A landscape with many valleys, sampled at points; each row gives a point and its height.
From any point a ball takes the steepest step (drop divided by distance) to one of its 2 nearest points. It stops when none of these is lower. Distance is the straight distance between rows; heights are no part of it.
Tek: [148 115 114 116 117 105  82 160 151 133 140 108 110 110 159 118 102 118
 148 103 166 139 154  96 113 166 151  96 138 132 107 133 189 200 173 125
 142]  height 211
Gumu: [155  70 156 149 128 148  70 154 123 113  99 103 109 187 179 127 134 122
 207 124 147 122 139 154 167 160 184 126 159 144  95 144 200 151 155  93
 144]  height 268
bofep: [105 120 159 140 130 125 130 135 160 152 129 149 175 120 122 117 139 173
 111 102 127 104 163 107 104 154 171 105 114 207 121 162 162 149 161  72
 134]  height 296
sez: [128  91 158 139  96 113  83 166  83 206 126 128 163  91 162 131 138 144
 132 110 108  44 105 181 172  95 144  81 107 147 108 160 138 131 156 123
 119]  height 442
Guv: [131 109  92 138 101 108 160  63  94 122 128  75 134 123 119 133 106 168
 142 127 133  78 114 143  92 168 197 113 155 150 123 126 142 137 109  93
  74]  height 372
Lodu: [ 98 192 123 116 133  98  94 157 209 107 126 135  82 196 135 156 140 135
 175 140 157 213 179 109 154 159 107 142  74  86 122 151 121 159 119 123
 197]  height 535
kuf: [ 96 168  98  95  82  68 168 100 107 134 173 142 161  80 122 146  87  93
  88 113 124 160 166  90 120  91  94 140 115  95 152 122 106 122 129 144
 154]  height 113
kom: [137 137 123 164 111  88 129 110  90 126 155  39 115 143 152 119 104 121
 123  99 128  87 138 121  75 191 111 170 140 131  67 136 118  91 117 153
 109]  height 322
bekud: [ 80 173 117 122  89  87  96 132 162 167 154 109 173 141 159 117 108 140
 122  99 144 143 171 118 121 164 107 144  82  67 116 159  86 145 117 177
 168]  height 85
Bez: [ 89 173 126  98 124  95 153 158 179 117 142 138 127  99 139 156 107 142
 117 123 133 204 189  76 120 122 118 114  95  96 153 127 126 163 126 118
 167]  height 557
Vup: [131  80 174 149 105 102  64 180  84 175 140 117 155 159 170 142 139 117
 156  89 129  52 144 148 181 122 148  99 110 160 113 178 152 151 170 140
 127]  height 456
tugok: [113 143 113 122 123 109 167 102 160 105 139 136 136 204 113 129 145 100
 143 121 147 175 140 129 195 117 157 145 145  97 156 152  96 145  78 105
 139]  height 305
tiko: [122 134  95 107 143 130 154 117 136 169 140 176 153  55  80 118 110  84
 112 144 158 154 100 124 138  79 141 121 140 139 141 101 127 125 165 113
 118]  height 109
Tor: [ 97 130 105 152 116 100 133  85  47 162 152 109 169  60 144 114  98 139
 102 113 109  73 108 141  95 108 105 154 140 149 137 139 141  75 147 123
 125]  height 152
saren: [150 106 171 170 144 165 117 121  95  50 100 110 104 125 128 131 130 171
 135 127 108 102 133 103  57 117 133 106 158 192 144 141 163 121 137 130
  87]  height 540
Remo: [122 115 156 151 106 159  99 133 126 160 125 132 176  99 144  92 129 196
 109  86 127  68 158 132 101 150 156 106 117 190 119 179 117 132 135 126
  88]  height 323
sapa: [128 115 105 105 109  84  88 157 127 143 131 101 107 145 132 158 102  84
 150  92 145 127 143 107 141 122 153  91 126 107 130 130 183 189 173 120
 193]  height 173
vetim: [121 135 135 116 134 135 200 125 148 155 136 186 178  84  80 108 144 137
  79 140 109 122 129 126 104 109 120 124 131 144 165 133 104 135  88 127
  76]  height 616
peluk: [130 103 146 132 119 151  51 164 120 153 110 131 146 118 152 130 114 132
 155  95 150 112 142 132 110 160 144  98 130 182 107 134 208 180 199  85
 153]  height 249
Zeneb: [115 194  90 115 163 130 140  98 186  83 124 102  79 203 133 134 130 137
 127 145 189 201 148  85 136 155 127 137 128  70 118 118  98 170 105 141
 109]  height 513
zozo: [138 110 113 151 155 136 129 103  43 120 130 116 122  94  75 134 119 103
 112 139  99  98  90 140 110  76  96 127 169 198 160 126 152  57 152 113
 100]  height 208
vas: [159  83 125 104 123 135 150 138 150  97 126 121 122 180 159 115 164 134
 164 155 134 121 114 152 174 116 196 107 147  68 160 127 116 191 110 121
  78]  height 199
Vuzur: [140 120 126 105 137 106 142 139 139 118 110 139 128 176  89 161 157 110
 111  83 137 119 142 113 161 101 163  81 134 133 176 111 139 199  96 112
 159]  height 132
Med: [132 167 114 114 141  71 166 118 142  79 164  88 107  90 158 135 109 108
 140 138 141 175 192  60 115 137 134 151 140 101 119 135 121 158 138 123
 107]  height 522
lofo: [138 100 152 164 100 142  81 104  70 138 133 131 143  97 140 108 144 202
 127  99 126  30 129 164 128 145 186  81 128 193 122 165 146 114 154 120
  68]  height 348
tasi: [125  97 148 169 129 180 131  76 120 113  87 131 140  82 126 111 129 193
 148 144  96 122 114 168  99 129 174 126 125 170 113 126 172 112 130  53
 111]  height 570
piz: [ 86 173 120 117 109  71 157 130 178 153 133 129 112 184 135 144 108  61
 123 129 105 171 168 138 157 127  72 175  84 114 107 119 104  94 120 164
 211]  height 341
zirup: [124 108  99 152 119 129  68 108  95 161  95  98 107  87 222 117  90 163
 103 139  81  93 109 204 104 147  65 145 106 124  63 131 160  62 144 139
 186]  height 309
kofe: [119 137  94  77 139 118 112 161 160 135 183 149 119 146 135 111 155 129
 138 124 192 215 147 104 137 145 127 129  77  96 144 159  78 164 127 170
 138]  height 218
tipu: [ 98 113 141 123 125 147  97 160 156 137 133 160 176 152 153 120 142 119
 198 158 146 181 148 120 185 111 165 147 130  98 147 145 133 148 148  77
 178]  height 337
nezam: [162 111 137 140 135 166 117 122 104 154 141 134 137 142 129  99 130 105
 138 148 120 125  69 181 181 124 131 146 144  68 123 125  71  75 100 160
 110]  height 110
Ref: [143  86 173 116 159 146 106 199 137 179 111 149 130 125 169 104 163 102
 156 136 123 148 139 129 164 130 148 140 124 187  93 151 137 110 182 113
 115]  height 387
Sume: [124 127 108 108 162 141 180 127 165 141 143 169 120 109 122 114 131  77
 141 160 154 159 102 114 156 117 163 130 147 137 126 100 132 136 151  79
 122]  height 164
Dage: [135  93 122 163 133 179 119  96 107 102  90 122 136 135  93 149 137 173
 134 131 125  94 104 177 132 118 185  81 138 174 132 111 168 133 137  62
  87]  height 582
tesis: [ 86 187  98  92 114 128 105 122 169 116 127 117 120 172 103 156 100 136
 135 134 155 176 127 121 120 148 102 119 110  56 142  90 102 146 109 146
 173]  height 487
fubiv: [115 171  97 136 145  98 149 110 177 161 164 107 106 134 121 101 114  78
 108 114 177 150 172  91 112 180 156 154 120 182  78 143 130 140 169 118
 130]  height 276
lesi: [ 98 150 108 105 131 110 159 100 124 171 169 177 170  48 102 100  95  91
  79 134 137 142 146  85 126  91 101 137 122 142 155 126 121 102 163 143
 133]  height 51
pegum: [173 115 113 125 112 175 124  94  64 130 156 121 140 110 113  96 121 136
 102 152 130 105  44 167 132 131  95 148 165  49 130 103  73  57  90 177
  74]  height 153
zupi: [117 133 109 115 153  94 179 116 142 161 130 157  98  84 105 131 118  37
  90 140 127 109 140 108 128  86 121 155 144 202 101 127 136  79 177 122
 153]  height 261
toru: [106 170 144 143 104 117 115 107 103 108 132  74 132 132 124 153  90 157
  90 110 120 125 151  88  62 146  68 153 127 116 130 125 111  96 120 152
 124]  height 277
lidu: [146 106 152 140 137 181 145 142 126 152 139 163 168 103 124  66 151 134
 124 156 123 116 109 159 151 122 153 144 135 140 114 142  86 111 134 121
  57]  height 315
Kipi: [153  93 148 139 151 126 131 135 158 110 119  91  95 169 146 136 132 116
 165 118 146 124 134 125 143 154 185 119 149 169  97 137 187 164 135  85
 128]  height 220
Bovov: [130 103 110 151 111 105  92 105  96 147 119  85 111  83 198 125  84 128
 152 126 100 109 124 161 121 119 101 147 129 123  81 141 188 111 160 119
 174]  height 330
memu: [146 117 156 164 118 186 111 126  70 146 122 164 159 135  68 107 164 149
 113 139  96  63  72 211 166 118 142 105 144 154 131 147  97  86  87 129
  50]  height 228
nezat: [111 130 118  83 129  72 177 151 183 147 130 140 134  76 129 158 107 116
  99 134 120 149 147 102  82 105 113 122  98 119 148 103 137 149 119 125
 152]  height 566
pusur: [ 94 189  71  96 139  99 177  79 145  86 136 124 109 103  88 158  91  93
  97 142 153 146 122  78 106 104 108 131 150  81 138  61 133 136 120 130
 131]  height 590
vum: [138 117 127 161 100 186  66  87  59 103 133 105 155  99 135 115 115 209
 137 119 146  73 109 161 139 139 188  87 140 133 145 143 140 122 158 122
  64]  height 367
bos: [108 121 132 125 118 112 129 120 139 127 136 124 139 146 143 136 131 122
 178 125 137 157 155 120 186  87 183 132 138  88 155 161 139 163 116 123
 165]  height 327
mida: [ 95 185 113  80 108  94  96 164 166 158 162 125 123 145 153 109 134 116
 136 109 166 205 184  92 129 168 106 150  57  89  90 153  91 140 155 174
 165]  height 160
lagu: [101 212 102 111 112  55 171 137 177 117 154 116  74 113 135 156 100  71
  91 139 158 197 167  65 141 150  68 156  86 117  87  85 107  92 146 168
 142]  height 555
rusup: [132 124 127 107 127 126 134 160 104 126 147 155 141 153  82 156 171  94
 120  98 134 133 130 111 174  64 140  76 136 115 213 134 110 182 102 142
 127]  height 102
Gutez: [162  80 147 116 159 187 121 186 158 132  92 164 119 130 156 106 152 145
 162 176 126 138  73 159 146 116 141 132 136  84 130  87 113 126 114 132
 105]  height 176
Zinim: [114  99 101 159 115 119 166 101 132 128 123 114 159 149 101  98 137 196
 127 121 138  75 124 147  84 169 203  93 123 175 112 143 143 154 108  99
  60]  height 395
nufab: [142 135 111 132 140  64 151 121  92 123 145  93  82 114  87 166  98  87
  93  97 104  86 126  91  71 117  99 127 155 178 124 125 164 122 136 137
 151]  height 392
tazed: [166  86 185 144 105 197  56 145 101 108 131 133 149 184 138 103 162 186
 153 106 133  64 121 164 158 132 164 112 134 101 121 130 103 115 115 159
  98]  height 610
lere: [ 97 124 121  69 132  87 137 191 151 161 112 162 116 159 143 136 170  79
 191 160 131 182 105 145 159 115 109 149  91  94 149 125 119 118 117 168
 197]  height 299
tigi: [138 117 127 130 127 112 191 107 112 129 102 146 144  71  95 127 140 142
  85 161  80  90  97 151  92 128 110 132 135 143 146 119 116  96  84 125
  65]  height 624
tivut: [116 170 130 114 144 148 153 141 158  93 133 170 152 161  99 123 185 163
  81 116 125 182 167  81 119 121 100 120 104 124 174 156  90 177  60 137
 129]  height 605
Vid: [150 115 128 181 121 172  68  91  35  64 128  97  92 112 155 100 130 203
 128 142  97  64  94 167  56 164 133 114 136 180 129 143 148  41 136 134
 103]  height 655
Kag: [187 111 140 136 141 143 102 125  93  62 119  83  88 135 127 133 113 162
 131 115 145 100 121 101  58 167 148  99 155 170 128 139 170 154 140 146
  88]  height 523
Vomi: [148  89 123 157 110  94 131  91  54 126 132  80 109 112 155 134 139 174
 102 120  71  55  81 192  80 163 125 117 128 160 105 151 135  57  97 124
 106]  height 637
Visan: [149 109 150 124 130 109 140 138  94 146 107 110 109 146 105 165 129  89
  92 101  88  82 108 117 108 117  92 120 124 145 141 128 137 111 108 158
 163]  height 404
pov: [133  94 146 107 147 148 119 203 167 144 107 177 103 164 138 135 180 114
 168 144 130 169 130 136 148 122 121 137 106 135 147 132 124 143 131 138
 177]  height 272
riboz: [132 109 127 102 144 131 129 121 127 127 123 112 137 110 108 137 114 109
 114 139 116 123  88 132 130 100 125 115 144  81 157  91 114 141 121 147
 129]  height 262
dabar: [110 126  97  73 120  64 191 114 171 133 123 177 135 126  94 173 120  91
  98 141 118 156 124 122 128 101 110 116 118 103 156  91 113 128  90 136
 184]  height 573
bapus: [102 148 103  74 133  91 153 152 173 162 124 179 104 153 141 140 141  68
 135 138 131 196 137 136 156 128  99 165  77 102 127 121  86 101 113 163
 177]  height 320
mal: [144  79 136 158  95 189  46 133  85 147  99 143 143 137 132 135 157 169
 155 138 113  71  68 228 187 113 173  99 128 118 109 119 142  96 134  88
 102]  height 598
Puson: [162 105 122 131 159 167 119 124  67 121 139 111 104 115  82 144 128 115
 134 137 143 107  67 149 132  76 150 107 169 152 148 116 143 118 149 119
  93]  height 239
ruli: [134 117 150 125 107 148 103 178 119 178 136 173 173 129  95 119 169 117
 152 139 137 129  99 155 204  97 159 102 116 106 158 124 119 144 135 136
 113]  height 303
kuv: [102 163 144 156 127  67 147 115 157 123 142 100 113 140 151 146  91  69
 136 119  84 134 177 100 133 122  50 182 110 129 101 125 128  76 121 147
 165]  height 358
vom: [115 118 113 131 115 156 118  92 109 141 115 137 159  20 138 134  86 156
 127 158  88 117  96 149 110  89 109 134 141 113 143 109 148 100 142 104
 150]  height 119
rarud: [171 130 142 147 155 148 123 119 122  65 133  86  88 137 151 114 115 134
 136 136 171 135 129  96 112 158 156 131 164 123 128 141 135 175 138 148
  72]  height 504
zeza: [111 138 120 128  98 115 119 112 109 178 104 138 152  92 146 153  87 134
  94 118  91  84 100 174 113 118  47 139 109  84 115  93 130  79  97 167
 184]  height 267
Vumo: [124 115 129 129 116 108  99 119  78 146 104 102 130  80 205 139 103 149
 103 140  82  90 101 168  98 135  38 167 116  83  91 104 130  43 127 163
 157]  height 287
vero: [122 138  94  98 123  78 169 159 175 180 164 172 132 156  98 125 155 104
 106  92 159 172 152 116 158 132 161 103  94 154 134 153 128 169 152  99
 191]  height 193
zis: [163 147 160 131 169 137 126 161 133  60 123  77  53 141 169 129 147 120
 151 126 135 154 141  64 122 151 138 132 164 146 122 153 145 173 128 140
 115]  height 483
bur: [106 134 114 171 127 148  99  76  42 148 131 129 155  68 101 109 107 138
 115 110 125  74 121 148 102  86 105 145 144 205 146 161 141  57 155 125
 112]  height 179
sekad: [134  89 164 140 128 168 105 171 128 157 122 156 178 137 138  98 173 158
 150 147 137 112 135 143 164 132 165 113 133 164 100 139 126 128 169  81
  81]  height 353
padol: [137 141 106 101 137  83 182 136 179 152 174 114 125 130 116 100 137 100
 111  94 151 160 166  80 111 149 168 121 109 162 116 153 136 154 148 115
 125]  height 237
lis: [111 171  71 113 134 131 138 101 198 103 114 104 116 184 128 140  96 139
 129 146 181 171 133 118 112 182 144 130 119  76 106  82 129 170 127 118
 130]  height 499
dat: [132 124  98  97  88  75 100 136 123 162 144 108 127 106 130 152  80  77
 111  97 140 119 128 125 110 119 112 102 126 104 134 113 157 143 174 152
 199]  height 142
denud: [137 137 135 179 139 170  87  82  37 110 137  78 137 105 128 115 111 146
 116 106 111  92 132 116  87 124 111 157 149 176 127 179 140  81 154 145
 111]  height 214
Gava: [157  84 125 143 125  97 178 101  53 103 116 111 124 109 110 133 133 153
  90 143  66  81  74 176  94 123 127 125 158 154 140 116 125  68  68 117
  82]  height 630
riri: [130 122 119  84 132  97 157 140 122 131 165 132 153  95 158 110 135 114
 140 137 131 184 144 104 148 104 135 144 131  65 149 134  92 139 114 159
 102]  height 217
bipe: [111 149 128 148 129 124 112 143 168 147 137 128 119 150 141 106 119  92
 143 117 153 177 187 117 156 163 125 161 113 154  80 157 139 135 166 121
 168]  height 312
Bareb: [106 152 107 162 139 108 180 105 126 161 149 155 144 109  83 108 108  74
 102 120 125 108 144 125 128 103 134 160 128 212 103 144 131  99 169  88
 145]  height 233
bim: [152 100 150 114 165 206  95 164 165  99 121 149 109 153 149 103 165 147
 162 152 171 156 103 115 149 161 162 128 139 106 123 112 115 162 153 134
 102]  height 94
rinas: [144 109 101 127 153 137 186 114 172  94 120 129 111 154 157 105 146 130
 157 178 154 166 113 136 147 135 170 135 154  72 130 117  93 179  97 111
  90]  height 250
Litov: [171  96 137 138 111 150 136 134 112 117 139 119 145 172 122 105 144 120
 150 150 140 123  91 175 180 110 159 136 157  69 156 130  83 133 101 136
  81]  height 151
Zapul: [137 136 100  74 168  83 191 143 201 113  89 168  80 150 106 160 146  93
 110 156 131 158 116 110 136 110 146 115 125 123 145 101 128 172 112 120
 177]  height 580
minol: [148 117 145 176 137 207 118 125  90 138 118 158 143  87  98  86 156 134
 140 157  93  94  88 192 168  94 148 128 153 156 119 152  93  69 124  96
  56]  height 269
Kofev: [107 130  89  78 137 124 141 146 152 141 151 167 147 132 154 107 163 123
 156 154 166 223 144 128 177 115 138 148  96  52 157 138  79 149 113 147
 134]  height 253
mizi: [123 149 129 132 149  89 136 133 175 122 129 123  90 119 167 114 109  78
 168 149 126 186 175  90 159 137 146 150 140 128 101 145 151 137 181 104
 189]  height 344
Suk: [123 156 146 117 125 100 132 152 193 122 113 123 101 157 115 156 141 149
 107 107 113 136 156 101  74 167  92 124  74 134 124 116 116 158  93 166
 159]  height 470
toz: [152 108 141 146 159 178 169 131 145  96 111 178 141 169 110 105 181 139
 141 153 128 136 121 131 167 113 163 116 155 163 137 123 123 169 113  67
  69]  height 391
kepu: [126 119 120 148 129 106 144 103 121 141 120  90 108  96 146 133  86 112
 138 127 106 125 145 125 107 135 141 143 140 152  92 126 175 122 165  99
 148]  height 352
vam: [ 91 179  87  83 117  97 155 104 119  98 152 134 131 109  98 160 120 116
  88 137 169 159 105  76  98 121  73 111 140  51 160  54  95 152 103 161
 110]  height 584
givub: [135 137 134 161  96 163 113 105  72 167 135 154 182 116  53 119 145 118
  97 110 125  78  90 177 171 107 133 103 154 136 152 139 111 111  97 113
  87]  height 201
rumo: [119 180 108 108 128  66 151 116 129 111 171  99 103 110 131 145  97  74
  97 153 155 146 140  66 108 128  57 153 118 110  92  97  98  85 151 173
 118]  height 565
pip: [134  95 156 151 124 192  59 136  87 131 109 124 137 152 119 140 151 179
 146 126 130  69  99 195 160 127 193  65 121 174  91 117 158 107 173  71
  64]  height 591
nadet: [131 132 125  91 152 130 176 142 179  88  73 148 101 142 132 178 136 127
 121 171 108 173 112 120 123 105 108 118 113  88 171  89 137 172  92 142
 138]  height 589
lozun: [145 130 167 114 144 129 112 184 181  96 114 134  95 171 146 117 154 143
 138 118 119 143 168 112  93 179 127 129 110 153 110 131 151 177 109 147
 146]  height 455
nebu: [126 111 154 129 113 136 110 149 121 175 125 139 170 125 123 129 145 128
 143 104 117 114 116 152 148 116 133 119 115  91 164 124 105 131 105 148
 146]  height 284
sena: [160 101 110 107 172 105 200 127 159  90 110 116 106 116 141 120 134 132
 128 170 124 134 100 127 106 121 147 126 172  93 130  84 115 165 115 110
  70]  height 292
Nupa: [128  72 159 140 110 136  82 156  98 165  91 126 134 105 172 147 128 150
 141 110  78  61 123 184 148  83 124 107 111 135 125 159 171 105 132 120
 164]  height 428
mobot: [111 173 103 106 124  51 190 137 210 113 145  99  96 113 150 135 111  84
 124 141 124 181 188  84 126 155 117 145 102 116  85 102 112 145 126 122
 129]  height 541
Pum: [131 157 141 124 137 175  86 148 143 144 151 144 132 158 118 130 122 107
 129 118 146 164 135 104 139 132  74 150 109 109 132 137  92 112 143 173
 160]  height 112
kalez: [127 165  89  90 120  71 199 114 131 116 175 131 127  86 114 138 134 121
  81 132 154 151 132  65  72 131  88 138 135 100 156  85  80 140  94 172
  80]  height 579
gudel: [132  83 152 136 118 123 107 144 106 141  89 100 109 132 139 152 123 134
 137  99  81  83 124 173 103 130 112 115 108 164 110 136 162 118 115 138
 182]  height 416
daru: [113 176 168 140 144 139 138 107 148  88 119  85 113 160 119 135 114 136
 119 128 114 163 165  76 114 140  80 166 128 112 130 140 101 118  97 150
 147]  height 304
Fuvuk: [ 96 155  78  95 133 107 142 109 161 105 130 178 118 177 111 121 165  96
 155 151 170 219 135 120 192 114 141 152 122  82 154 141  93 137  88 123
 167]  height 285
bezuz: [169  75 167 156 101 140  86 113  84  81 115  84  89 132 164 125 139 208
 121 120  87  57 111 189  83 152 148  91 133 165 119 142 154  85 110 140
  96]  height 646
tifu: [161  83 158 152  95 198  37 111  91 124 109 121 150 132 141 104 137 204
 151 113 128  52  62 208 180 129 159  88 129 103 116 124 107  73 129 140
 109]  height 603
zugi: [140 136 140 169 100 105  97 116  66  70 141  37  83 137 177 137  71 160
 125 124 118 102 138 109  63 189  75 153 151  96  83 124 154  83 113 152
  94]  height 290
Buf: [170 108 134 115 141 119 135 146 130 114 114  91  86 183 112 160 150 104
 135 112 136 113 105 118 131 129 161  87 143 137 146 118 158 189 123 130
 138]  height 167
lozu: [133 142 137 153 117 181 112 108  70 165 140 167 164 128  72 113 145  77
 101 108 123 107 100 151 177 100  99 137 141 131 143 147 103  82 115 152
 135]  height 180
ves: [108 186 109 116 140  95 130 133 201  59 127 119  60 185 126 142 157 161
 142 132 173 200 183  80 143 157  98 126  92  95 118 144 112 197  90 131
 136]  height 524
Mugo: [ 89 189 126 110 110 105 134 122 179 120 123 129 114 155 100 159  99 118
  94 121 142 167 135 116  94 155  64 139  69  90 122  73  96 123  85 160
 166]  height 478
Ditip: [145  95 182  95 153 149 133 197 133 143 106 171 134 147 162 109 168 114
 159 166  86 161 101 148 176  97 122 145 115 114 159 141 116 131 109 157
 126]  height 236
sos: [ 93 168 148 111 117 144  79 141 151 109 143 138 150 135 141 142 126 161
 147 110 151 182 198  72 116 121 115 124 105  90 157 158 102 167 142 137
 164]  height 567
Bip: [166 177 131 140 167  78 167 136 165  74 144  84  62 135 145 137 139 111
 125 119 143 177 184  45 112 152 144 141 142 139 108 149 121 165 109 137
 110]  height 505
zogi: [119  94 113 116 152 127 171 117 152 162 109 153 124 104 145 122 113  48
 142 163 124 142  86 169 180 108 146 165 132 126  93 106 137  99 139  96
 153]  height 215
Tevaf: [117  88 145 133 133 163  85 150 163 132  98 134 147 144 179 107 133 124
 200 149 135 155 130 145 171 164 167 159 131 122  88 150 167 142 163  79
 161]  height 306
mebak: [127 150 138 116 143 164 152 121 182  75  89 166 128 146 104 124 153 176
 120 158 110 169 130  96 122 112  92 134 116  95 189 113 100 180  75 141
 124]  height 599
Duni: [104 169 136 103 147 148  81 168 160 102 141 167 126 148 129 131 172 155
 154 119 188 212 179  60 147 124 118 136 108 122 164 150 120 167 155 103
 177]  height 575
liger: [147 120 122 157 140 221 135 101 135  57 100 171 147 182  81  99 156 178
 134 146 148 106 104 147 150 125 168 120 152 109 155 107 132 180 101  96
  60]  height 363
vel: [105 121 117 122 113 127  74 148 118 192 114 144 144  90 130 143  77 130
 116 107 125 104 134 141 125 104 106 103 109 118 140 108 162 144 178 128
 198]  height 111
Rifin: [142  96 131 126  96 173  81 167 119 158 129 181 169 146  98 128 182 153
 159 131 129  86  91 168 200  99 166  63 142 113 138 111 121 166 131 108
  69]  height 324
figez: [ 97 123  93 120 114 160  99  79 100 180  94 124 151  57 130 141  89 133
 117 117 114  91 116 161 106  87 118 110 122 138 144 106 159 120 177 100
 175]  height 74
tamal: [151 120 152 128 145 186 103 162 124 151 119 151 114 160 121 101 144 120
 131 133 117 126  80 158 127 129  87 148 127 113 123 117  89  77 119 190
 152]  height 60
goz: [107 112 170 148 117 154  81 158 134 184 121 159 155 128 134 121 111 143
 124  96 128 111 181 119 118 139 130 128 106 194 112 158 174 160 200  77
 162]  height 273
Lilok: [128  88 176 130 105 129  73 195 137 166 128 119 133 166 176 115 163 121
 165  93 138 109 154 138 163 169 156 114 114 131 109 146 146 153 150 159
 153]  height 468
pori: [113 124 115 155  91 134 101  76  49 135 135 118 167  26 152 125  96 186
 113 124  98  83 100 156 108 107  74 138 149  87 154 113 120  70 105 129
 119]  height 115
soli: [147  98 111 100 145 116 167 129 150 119 115 104 112 108 155 143 108 120
 129 158 112 119  93 155 112 133 111 145 131  89 106  88 123 120 114 146
 118]  height 289
miti: [111 164 107 151 121 131 162  58 101 149 143 144 173 135  60 117  94  97
 111  99 129 100 132 139 127 113 148 138 136 173 142 151 122  94 128  98
 123]  height 207
guz: [129 145 124 128 119 155 162 102 124 127 158 167 178 125  82 107 159 149
  83 114 124 149 141 119 136 110 130 109 129 121 184 155  83 150  81 136
 108]  height 611
tobem: [121 146 128 137 147 177  86 115  96 160 152 151 150 134  89 125 113  92
  96  90 153 122 129 113 125 128 107 143 123 163 124 132 107 119 151 147
 153]  height 150
ked: [144 114 144 147 100 220  98 134 125 107 105 183 159 168  69 110 178 182
 144 134 143  89  95 165 155 115 177  83 158 125 143  89 118 159 132  85
  56]  height 342
lek: [132 160 128 135 142  75 144 118 132 116 138  88  76  89 134 144  82  93
 111 107 120 127 174  68  85 128  90 137 149 166 113 133 169 125 158 141
 143]  height 377
vuzap: [138  89 160 123 127 100 120 182 174 156 112 118 114 165 167 132 152 113
 160 120 109 122 129 138 120 190 116 143  88 139  85 154 143 144 112 162
 166]  height 474
guba: [127 122  89 163  99  89 131  59 101 118 151  45 130 121 137 120  77 139
 137 103 141  84 138 136  71 208 149 153 149 140  88 135 155 111 130 117
  87]  height 347
Kunu: [129 143 111 113 143  78 165 125  99 110 158 108 110 106 123 133 108 111
 100 155 137 129 118  76  74 138  87 171 152 115 110  77  97  89 111 173
  71]  height 572
tilos: [114 147 118 145 138 131 183 101 133 140 138 174 165 144  49 144 128 124
 101  98 144 112 126 116 127 112 167  97 139 196 167 146 149 146 123  76
 126]  height 184
dadat: [110 187 152 152 132 113 129  97 142  86 137  60  97 122 158 152  82  92
 146 145 107 159 172  75 134 106  67 189 147 104  98 124 132  84 129 136
 129]  height 336
Lura: [161  92 171 127 163 142 178 151 148  82  93 139 115 173 135 109 168 162
 119 147 108 113 124 123 130 138 160 120 144 171 119 133 125 162  91 107
  69]  height 417
kad: [124 108 161 152 153 164 144 117 119 103  89 133 129  84 138 142 108 176
 137 148  85 117 129 133  73 104 124 137 143 193 146 130 180 116 138  97
 137]  height 556
mulin: [ 84 146 126 117 121  90 148 104 127 139 145 111 162 100 152 134  93 106
 136 133  95 174 161 107 152  94 110 150 125  80 142 133 101 112 124 138
 169]  height 161
gif: [129 145 141 169 126 136 118  94  60  76 124  62 102 127 130 145 101 162
  96 134 103  91 128  95  51 138  74 132 149 147 124 134 138  77 116 144
 129]  height 252
gedim: [121 151 122 117 131  98 166 137 171 143 131 158 145 179  61 156 124 116
 113  81 135 130 145 118 120 121 151  96 121 159 160 133 141 169 119  93
 180]  height 159
fege: [155 124 161 139 150 148 146 163 167  84 115 128  96 181 107 127 167 168
 115 114 133 118 137  86  70 160 132 116 140 175 125 133 128 171 101 132
  95]  height 437
Bepu: [123 107 100 128 125 123 155 115 121 191 106 161 133  98 125 137 109  62
 121 152  94 108  75 175 161  89  96 155 110 121 115 102 124  60 132 136
 167]  height 245
pavu: [144 119 103 153 116 159 129  82  52 110 132 119 135  62 132 111 114 160
 117 151 104  96  71 169  88 136  86 152 163 105 130 104 103  41 109 143
  81]  height 158

For each start below, name the point where the ball stops.
lidu => tamal
Mugo => riboz
tifu => zis
vuzap => riboz
bezuz => Bez
vum => figez
vam => zis
Nupa => lesi
pusur => zis
